Points on a hilly landscape, in no order, each with its height.
From any point a climber steps to the highest of the 5 points nearest to it. It stops when none of these is higher. Distance is the straight distance between rows; heights are no part of it.
K629 h=3.58: [-26  19 -29  55  32  -4 -21  78]
K765 h=7.44: [ -7  46 -21 -42  41  74  -3 -31]
K261 h=1.94: [-37 -74  10 -31 -24   0 -35   5]
K60 h=6.35: [16 42 10 15 26 13 55 13]
K412 h=3.03: [-28 -25  16  -2 -16 -41 -10  56]
K682 h=5.44: [ 14   0  27 -10 -59 -71  28 -16]
K968 h=5.39: [ 35 -39   8 -21 -17  16 -12 -58]
K168 h=3.20: [  5 -65 -19 -26 -22  15 -32 -41]
K844 h=2.75: [ -3 -39 -27   3  -8  25 -35 -23]
K977 h=5.24: [ 10 -17  21 -33 -34 -40  -8 -25]
K791 h=2.73: [  3  23  -2  57  29 -11  -2  54]
K292 h=4.20: [-6 42 -3 37 29 11  9 17]
K408 h=6.38: [ 45  22  -4 -31   5  25  65 -29]
K961 h=6.61: [-35  14 -40  32  17  19 -37  37]
K434 h=6.08: [ 40  42 -27 -30  -2  41  68 -29]
K877 h=6.20: [ 37 -15  30 -37  -8   0  28 -50]
K417 h=1.30: [-39 -68  12 -16 -13  -3 -32  27]
K399 h=5.94: [ 25 -14  13   1  -3 -28 -11   0]
K959 h=3.85: [ 29  36  39  31  32 -31  23  44]
K922 h=6.86: [ 19  -3   2  -2   4  37  15 -53]
K219 h=3.81: [ 16  53  20  57  42 -19  24  55]
K702 h=6.03: [ 17 -27  -2  -8 -10  24  -8 -57]
K485 h=4.43: [-24 -18  17  -5 -40 -68   5  44]
K328 h=4.06: [ 10  -5  12 -19 -25 -57  -5   8]
K933 h=7.08: [ -3  37  -6   9  22  38  27 -17]
K204 h=6.21: [ 38   7  36 -15   7  -6  46 -19]
K828 h=6.77: [21 29 11 15 22 26 34 -7]
K359 h=5.91: [-41 -12 -32  41  16  20 -29  65]
K347 h=2.20: [ -2 -26   5  -8 -13 -34 -11  27]
K784 h=7.73: [-26  40 -17  31  27  28 -28   9]
K173 h=6.01: [ 30   0  37 -45 -23 -26  34 -52]
K132 h=0.74: [-11 -43 -11   6  -1   2 -27  28]
K174 h=0.26: [-66 -51  33  -4 -44 -32 -13  27]
K776 h=7.23: [-29  29 -30   5  22  52 -32 -21]
K863 h=5.98: [ 46 -15  34 -58 -21   6  48 -70]
K381 h=4.35: [ -2 -26 -26  -3  -8  37 -30 -58]
K53 h=5.99: [ 38 -26  21 -42 -20 -11   9 -64]
K419 h=6.76: [ 21  24   6  -3  14  22  50 -17]
K676 h=5.81: [ 20   7  37 -26 -28 -45  27 -33]
K843 h=0.53: [-26 -54   2 -12 -10 -11 -32  38]
K164 h=7.46: [-23  45 -10   7  39  43 -18 -11]
K464 h=1.77: [ -2 -36   0  -8  -2 -14 -25  16]
K112 h=0.73: [-35 -48  12  -6  -6 -15 -21  52]
K326 h=7.45: [ -5   9 -12  -1   6  52   1 -51]
K236 h=3.26: [ -3 -66 -17 -26 -24  14 -37 -18]
K506 h=4.95: [ 16  14  31  -5 -10 -62  10  11]
K282 h=5.23: [  0  18  28   9 -47 -85  28  22]
K334 h=6.69: [-3 53 -1 10 37 25 42  4]
K739 h=4.25: [-16  -3 -21  45  21  -3 -20  69]
K575 h=4.93: [  6  10  23   2 -17 -63   1  34]
K431 h=5.16: [ -4 -11  15   1 -64 -77  27   9]
K324 h=3.93: [  3 -50   1 -37 -34 -15 -26 -22]
K792 h=7.77: [-26   1 -34   2   3  49 -37 -47]
K299 h=6.43: [-28  41 -30  41  31  16 -36  38]
K572 h=6.14: [ 29  12  27  12   7 -11  23   4]
K265 h=3.28: [-20 -48   4 -33 -33 -24 -21  10]
K564 h=7.24: [ -4  62 -18 -30  41  55  16 -11]
K800 h=7.15: [-35  39 -38  21  34  37 -43  15]
K25 h=1.57: [-15 -47 -24  10  -2  17 -30  13]
K234 h=5.05: [ 4 54  8 46 35  4 29 35]
K182 h=7.86: [  1 -32   7 -28 -28 -34 -17   0]
K827 h=4.11: [ 7  8 -6 35 17  5 -4  7]
K491 h=7.78: [-24  40 -18 -12  56  69 -38 -13]
K990 h=6.84: [-36  18 -35  18  15  36 -41   5]
K303 h=7.43: [-22  -5 -42  16   6  35 -34 -13]
K989 h=6.50: [ 29  -2  16  -7   5  16  29 -41]
K348 h=4.49: [ 19  37  41  16  11 -64  16  43]
K543 h=4.80: [ 18  19  16  36  24 -16   9  28]
K586 h=3.51: [ 7 11 -4 35 18 -9 -8 23]
K972 h=5.30: [  9   3  22   1 -62 -80  31   2]
K736 h=1.47: [-56 -65  22 -26 -34 -20 -24  11]
K693 h=5.25: [ 16 -11  -2  17   8   6  -7 -17]
K937 h=3.94: [-15  40 -15  58  26  -2 -16  47]
K881 h=6.34: [ 15  64 -12 -11  24  27  58  14]
K398 h=7.47: [-30 -31  14 -11 -48 -48   7  23]
K47 h=3.98: [  9  -2  15  12   4 -36  -9  36]
K340 h=6.44: [ 31  -9   8 -24  -4  33  45 -59]
K80 h=6.97: [  4  58 -22 -15  24  46  37  -6]
K460 h=2.85: [  4 -63 -29 -16 -21  38 -37 -50]
K310 h=3.04: [ -7 -26  10 -25 -52 -52   4  -1]
K885 h=8.03: [ 29 -13  14  -8 -11 -18 -10 -18]
K102 h=6.85: [ 14  65 -34 -49  34  47  32  -9]
K210 h=5.96: [ 11  -9  -8  11   4  25  -9 -35]
K22 h=6.51: [ 18  26  -9 -20   6  44  49 -44]
K10 h=2.95: [  9 -49 -12 -19 -14   3 -29 -19]
K207 h=3.44: [ -8  27  -9  43  26   1 -14  25]
K66 h=5.53: [-14  -2 -30  43  14  14 -25  25]

For each start below, name the point where the climber stops.
K989 | K792
K66 | K784
K937 | K784
K736 | K182
K210 | K792
K80 | K491
K102 | K491
K702 | K792
K22 | K792
K739 | K784
